A landscape with many valleys, sampled at points; each row gives a point and its height.
A ball rolls from a point to the lowest of its 2 nearest points, and stops where none of them is lower. Distance is the straight distance between rows; heights are no part of it.
Kage: [  8   7  11   5 -12   7  -7   8   6   2 -15   1   0  13  -8   6  -5 -13
   8   2   1   9]  (h 630)
Bam: [ 13  -6   4  18 -13 -22  21  12   2  -8  -4 -19   2   8 -10  -6   5  -1
   9   4  -4 -11]  (h 149)
Bove: [-18   6  -9   2  14  -9   4 -27 -12   5  10  -7  13 -12  -3   1  15  28
  -7   8   6  -5]  (h 133)
lami: [-25  14   6   2  -1  14   9 -14  -5  13   1  11   4 -15   0  17   0  32
  -9   2 -10   2]  (h 167)
tozi: [ -2   9  -6   4 -19   7   9   4  -8  24  -6   9  15  -2  -7   2 -10  15
  -2  11 -18   9]  (h 348)
dapa: [ -8   9 -13  -4   4   0  11 -29  -8   8  15  -7   8 -23   3   6   4  25
 -11   4   9  -1]  (h 161)
navav: [ -3   8  21  -6   0  14   3   0  18 -12 -12  19  -9 -17 -10   3   9  -5
  -4  -9  19  -5]  (h 275)
numi: [ -6 -10   1  11  18   6   3  14   7 -17 -15   1  -4  -2  -9  14   1 -16
   4  -4   3  -6]  (h 451)
dev: [  8  12   9   0 -18  -8 -11   9   0 -12 -18  -8  10  19   1  10  13  -8
   9   9 -11  -8]  (h 763)
mamip: [  9   0 -16  -9  -7  -4  10 -12   4   7  26  -7   9 -13   7 -21  -4  24
 -14   0  11   6]  (h 148)
fuzi: [-1  7  6 -6 -4 21 -7  0 -7  9 -6 18  5 -5  5 11 -7  4 -3 -1 -1 13]  (h 259)
babo: [ -6  13   1  -1 -11   8  11   4  -8  21  -3   6  15 -10  -9   8   1  18
 -10  13 -19  -2]  (h 303)
nive: [-14   3 -10  -6  17  -2 -21  -8  -2 -20   2   1  -1  -1   9  -4  14   4
  -8  -1  -1 -14]  (h 255)
doka: [  1   1 -11  14   0  11   0   6 -14  -7  -8  -2  24  -7  -8   0  27   7
  -5  12 -10  -2]  (h 204)
Liret: [  8 -12 -17  10  -7  -5  19   2  -1  17  15  -6   9  -8  -9 -19  -6   9
  -7   4   5   6]  (h 202)
baz: [  8  -6   2   2  -5 -13  -4  -1  -7  -3   6  -5  -5  13  11  -7  -2 -12
   1   3  -3  -1]  (h 147)
nivag: [ -2   6   8  -7   1  -2  -7  -2   6  -1   3   5   3  -7  10 -13   1   4
 -14  -4   3 -13]  (h 358)
dimi: [  7   9  11  -6 -22  12 -11   4   6   8 -18  10   1  12  -6   9 -14  -6
   5   0   1  19]  (h 619)
Lezo: [ -1   4   2 -10  -8  17   4   6   6  16   3  16  -1  -8   3   2 -16   1
  -6  -8   5  20]  (h 283)
vut: [-11   7  -5   0  15  -7   2  11   2   5 -14  -4   4  16   3  17  -7 -11
   7  12 -22 -13]  (h 557)
did: [-11   5   4 -10   8   8  13   7  12  17   6  16  -9 -22   7   3  -5   4
 -15   0  -4   7]  (h 338)
bora: [  9 -10 -18  -1   5  17  12 -12 -18  11  17  -2   8  -7   0   4  -2   3
  -5   4  11  24]  (h 177)
Malat: [  3 -11  -4  -2   8   2  -4  -3 -14   5   5  -4  -3   6   3   1  -5 -13
   1   7   1   4]  (h 103)
noto: [  4   9   4 -14 -17   8 -14   2   4  15 -11  16  -2  11   2   3 -20   0
   4  -8  -5  18]  (h 609)
dup: [  6   3  -1 -11 -16  -9 -15  -2   8  14  -7   7  -9  10   4  -8 -28   4
   5  -6   1  13]  (h 587)
gifaz: [ -1 -20 -13   8  13   6  19  -1  -8  14  13  -9  -6  -8  -9  -3  -7  -7
   1   0   9  -2]  (h 143)
bug: [  2  -3   2  -7   2   4  -8   1 -13   7  -5   4  -5  13   1  10 -12 -15
   4   4  -7   9]  (h 74)
pizil: [ -2   9   6  -9 -11 -15 -10 -11   2  11  -1   2  -7  16  -1 -12 -24   9
   3  -7  -7   0]  (h 547)
mes: [  7   3  -8   5 -22   5   2   3  -5  14  -6   7  12   0  -5  -7 -10   7
   1   3  -6  13]  (h 375)
novi: [-12  -9 -11   5  22  12  11   8  -7  10  -7   0  -1  -4 -14  11   3 -15
   0  11  -5   2]  (h 87)
Kapi: [ -4  11   8  -3   1 -13 -13   1   9 -13  -8  -3  -4  14  19   9   4  -9
   3   0  -9 -15]  (h 208)
tak: [ -9   0  18  -5  15   8   7   8  20 -11  -9  18 -12 -20  -8   0   0  -6
  -6  -8  17 -13]  (h 340)
Penok: [  7   1  -1  -1 -12 -17   7   9   9  20  -5  -7  -2   8  -6 -12 -16  -5
   5   4  -8  -3]  (h 298)
tobe: [  4 -10   6   5   4   9 -13   5  -9 -20   0   3  -5  -2   1  -1   3 -15
   0  -9  15   3]  (h 719)
Bip: [  7  -3  -2  10 -12  -9  20  16   7  18  -4  -8   4   2 -11  -8  -7  -6
   6   6 -10  -8]  (h 251)
zutof: [ 20 -17   7   2  -4 -23  -1   5  12 -25   9 -14 -16   6  -2  -5  11  -2
  16 -12   6  -7]  (h 566)
Tizag: [  2   2 -12  -2   8   4   9 -15  -7  -2  20  -3  12 -19   0 -14  16  19
 -17   5   7  -5]  (h 58)
Noka: [  8 -22  -6  14  12 -15   6   3   3 -27   9 -18  -3   5  -5  -9  18  -4
   7  -3  11  -5]  (h 475)
rudon: [  2   2   8  -3   5 -15  -4   7   9  -5  -1  -3 -10  17  13   7  -9 -18
   9  -3  -6 -11]  (h 256)
Kof: [  5   7  12   4  -6  13 -19   8  -4 -16 -16   5   3   5  -2   9  13 -13
   3  -2   3   0]  (h 665)
zuf: [ -8   0 -15 -11   9   1  13 -18  -6  18  21  -7   3 -18   5   2   1  15
 -12   5   5  -1]  (h 189)
Bulim: [  3  13  16  -7 -10  18 -10   4   6   0  -9  24  -2  -3   1   2   1 -10
  -3 -12  14  18]  (h 187)
suze: [ -8  -4  -9  -4  12  21  -1  -8 -18  13   0  10   4  -1  -2  18  -7   5
   2  10 -11  13]  (h 209)
Vava: [  4 -10 -16   1 -12  -2  13  -4   8  10  17  -6   5 -19  -4 -27  -4  17
 -12  -2   9   7]  (h 206)
ladi: [ 17  -1   7  -1 -18 -21  -1   4  21  -3   0 -14 -15  15   1 -14 -13 -10
   3 -10   2  -7]  (h 305)
pipor: [  8 -22 -16   6   2  -5  23   2  -3   2  17 -12   1 -10 -14 -28  -6   2
  -1  -1  18   4]  (h 169)
Zivaf: [ -2  13  13  -3  -1   9  -9   0  17  -3  -3  10   3 -14   9  -9  10   4
 -12 -12  10  -6]  (h 286)
sufov: [  6   2 -15  -6   3  -1   8 -19 -11  -3  27  -8  13 -12   3 -18   8  26
 -12   6  16   8]  (h 102)
noza: [ -4   5   2   1   1  22  -8   3 -17   9  -7  15  10   4  -5  10  -5  -1
   1   8  -9   7]  (h 235)
tero: [-18   8   7  -1  -6  -5   0 -20   3  20   7   5 -10   4   3  -7 -17  20
  -3 -12  -4  -1]  (h 330)
Lunu: [  4  10   6  -6 -19   0 -10   2   7   7  -6   5   5  -7   4 -12  -6  10
  -8  -7   0  -4]  (h 424)
guv: [ 10 -13  -3  17  -3 -13  22  12  -2   4   5 -13  -1   4 -10  -5  -3  -7
   5   7  -5 -12]  (h 203)
Dapaf: [  2  -9  -9  12  13  -7   3   4  -7 -18   5 -13   1   4   2  -3  17  -6
   1   5   3  -7]  (h 431)
Sapuz: [  3  -3  12   1  -7 -22  -6   0  18 -22   4 -14  -4  19  14   4  13 -17
  24  -9  -3  -9]  (h 683)
Zufe: [-16   3  -8   8  17  -5   9  15  10  -3 -12 -10   6  12  -1  16   1 -17
   6   4 -17  -8]  (h 520)
Dotub: [ -4  -2 -17 -11   7  -9  19 -21  -2  26  23  -9  -1 -12   0   0 -19  15
  -9   5   5   9]  (h 229)
zumi: [  7  18  12   1 -21  -3 -10   4  -4   2 -17   2  12   7  -4   5  12   7
   3   9 -12 -14]  (h 780)
tobi: [ -6   3  15  -5  10  18  -7   5   4   0  -7  19 -12  -2   4   4  -5 -16
   1 -10   7  13]  (h 154)
fupi: [ -5 -20  -9   7  18  16  21   9  -7  13   5  -3  -8 -11 -10  11  -8 -11
   1   5   4   5]  (h 117)
Nagap: [  4  -2  -9  -7   7  -7   7 -11   6   6  26  -6  -4 -18  12 -23  -4   7
 -15  -4  14  -3]  (h 221)
Guni: [-14  13   9  -3  -7  10  -8 -16  -4   3   6  17   4 -11   6   2  -2  25
 -11  -9  -4  -6]  (h 156)
dig: [ -1   4  10  -7  14   8  -8   6   0   7  -9   8 -11   5   4   7 -12 -20
   5  -1   0   5]  (h 113)
nupe: [ 12   2   7  -3 -18 -20  -9   3   8  -9   1  -6  -4  20  10 -11  -5  -9
   6  -1  -4  -3]  (h 210)
bibu: [ -9   1 -15  12  12  19  -1   6  -6  -4 -14  -2  17  -8  -8   5  19   1
  -8  11 -11   0]  (h 162)
lilin: [  1  13  15  -5  -8  18  -6   2  11  -8 -10  13  -4 -10  -2  -2  11  -6
  -6 -11  14   2]  (h 224)
mon: [ 10  -5  11   1  -3   4 -21   1  -9 -24  -2   1  -5   4  11  -7  12 -10
   5 -13   9   3]  (h 705)
lam: [  1   4  -5   6  -8  10   6   4  -8   8  -1   0  18 -11  -4  -1  12   9
  -7  13 -10  -1]  (h 246)
Figet: [-16   6   2  -6   7  14   8   2  -1  17   2  15  -8 -13   7  13  -8   5
  -7   8 -15   9]  (h 292)
Gorug: [ 15  -2  12  -1  -5 -20 -10   2   3 -23  -2 -10  -4  20  16   6  18  -5
  16  -2  -7  -6]  (h 724)
gak: [ 10 -18 -15   1   6   7  21  -7 -14  14  21 -10   2  -9 -10  -3  -5  -5
   0   5  12  17]  (h 166)
liri: [ 12   2   6  -2  -9  -1 -20  -2 -17 -21  -6   1   1  14  10  -7  14  -3
   5   0  -4   2]  (h 690)
mez: [ -7   1 -17  -1  14  -4   3 -14 -11   0  10 -10  18 -12  -3  -2  19  18
 -10  16   4  -4]  (h 107)
zaz: [-21  14   5   5  -1   7  -4 -16  -9   5  -6   7   6  -5  -2   3   9  25
  -8  -1 -11  -5]  (h 50)
Lod: [  0  -8  -4   2  17   3   0   3   0  -8   5  -8  -3  -4   2  -7   8  -8
  -5   0   3 -11]  (h 384)
rufa: [-10  -3  -5  -8  10 -15  11 -32 -12  22  19  -8  -5   1  -5   1 -12  16
  -1  -2   7   3]  (h 272)
sol: [ 18 -17   1   8 -12  -9  11  11  -4 -17   3  -7   3  -6 -27  -9  -7   7
  11  -4   9   3]  (h 123)
kif: [ -9  -9 -13  15  18   4   2  15   3 -13 -11  -6   3   4  -6  14   8 -19
   7  -1  -8  -7]  (h 478)
sir: [  5   3  16   7  -4  10  -4  11   9  -9 -14   1  -1  12  -7  15   6 -24
  10   1   5  -3]  (h 646)
gab: [  8 -13  15   4  -3 -20  -7   6  15 -27   5 -12 -17  14   5  11   2 -14
  21 -13   2  -9]  (h 626)
lemol: [-12   8   3  -7  -4  -4 -10 -20   0   8   7  10  -1  -6   7  -6  -8  23
  -5  -6  -1  -4]  (h 230)
fuvub: [ -4  -6 -12  -4   9  21  -2 -15 -21   8   9   6   6  -6  -2  12  -4   7
  -1   9   7  17]  (h 191)
Nede: [  6  -2   1   1  -3   7 -21   1 -20 -16 -14   5   6   7   3   5  13  -3
   4   5  -4   8]  (h 679)
som: [-12  12  14  -3   0 -12 -13 -16   3  12   4   9 -16  15   6  -8 -17  13
  -1 -11  -6 -14]  (h 458)
doku: [ 14 -23 -11  11  -8  -3  17   4  -7  -3   8  -5  -1  -6 -16 -15 -11   2
   7  -5  14  13]  (h 144)
Vato: [ 11  -2   5   0 -16 -25  -1   7  20  14  -6 -14 -13  15   0  -8 -19 -15
   7  -2  -1  -2]  (h 362)
pota: [-10  13  -2  -3   8 -13 -16   0   4 -25  -9  -7   1  16  18   5  14  -5
   7  -3 -14 -16]  (h 60)
Mup: [ -5  -7  10   2  22   1   5  11  18 -14 -10   9 -15  -4  -9   7  -2 -12
   1  -6  12  -9]  (h 408)
Mefe: [ -7   7  -6  -5  14  -6 -26  -4  -3 -30  -4  -1  -2  13  17   2  18   3
   0  -6  -4  -9]  (h 184)
sis: [ -5   0  14  -6  13  -2 -11  11  10  -5 -11   4 -10  13   8  14  -8 -27
   5  -1  -5   0]  (h 168)
mipab: [ 26 -12   1   7 -17 -22  16  12   5 -17   0 -14  -3   5 -20  -6   0   6
  15  -2   5  -6]  (h 91)
katip: [-11   1  -9  -3  23   3 -12   0   6 -13  -3  -2  -1  -4  12  -3  11 -10
  -8  -9   3 -14]  (h 318)
gep: [  8   7  -3  -3 -30  -1  -8   3   8  12  -6   3   8  -3   1 -14  -9   8
   2   1   7   9]  (h 396)
liveb: [ 11   7  11   4 -21 -17  -8   5   1 -23  -9 -15  -2  19   4  10  23  -7
  17  -1  -9  -5]  (h 746)
kat: [-18  15  -1  -7   9  15   5  -2  -3  17  -2  14   4 -17   3  16   3  14
 -11   9 -11   0]  (h 247)
rezu: [  1   4   4   2   3  -7   5  15   2   8 -12  -1  -3  17   1  15  -9 -19
   8  10 -16  -2]  (h 585)
piz: [-13  -2 -14   4  21  21  -2   6  -6   0 -12   1   8  -3  -7  14  10 -11
  -3   6  -8   2]  (h 121)
met: [ -4  -1   1 -10   4   8   5   5   6  22   5  14 -10  -8   7  -5 -19  -2
  -9  -7  -4   9]  (h 311)
ses: [ 12 -23   2   8   8 -17  -1   2   1 -37  10 -13 -14   5   4  -4  16   2
  15  -9  11  -2]  (h 518)

Where does a ball stop that starts at each point below?
Kof => zaz
pizil => zaz
zutof => pota
Vato => mipab
rufa => Tizag
Dotub => Tizag
mes => novi
met => novi

Call two points neighbours if one is among the 2 nearest of the other. Go from one point of each pair to the other, from neighbour to neighbour, staying as low as possible. Name the highest point that can't be avoided.
bug / zaz => Lunu
Tizag / pota => Vato
Tizag / mipab => Vava
pota / dig => rudon
novi / zaz => did
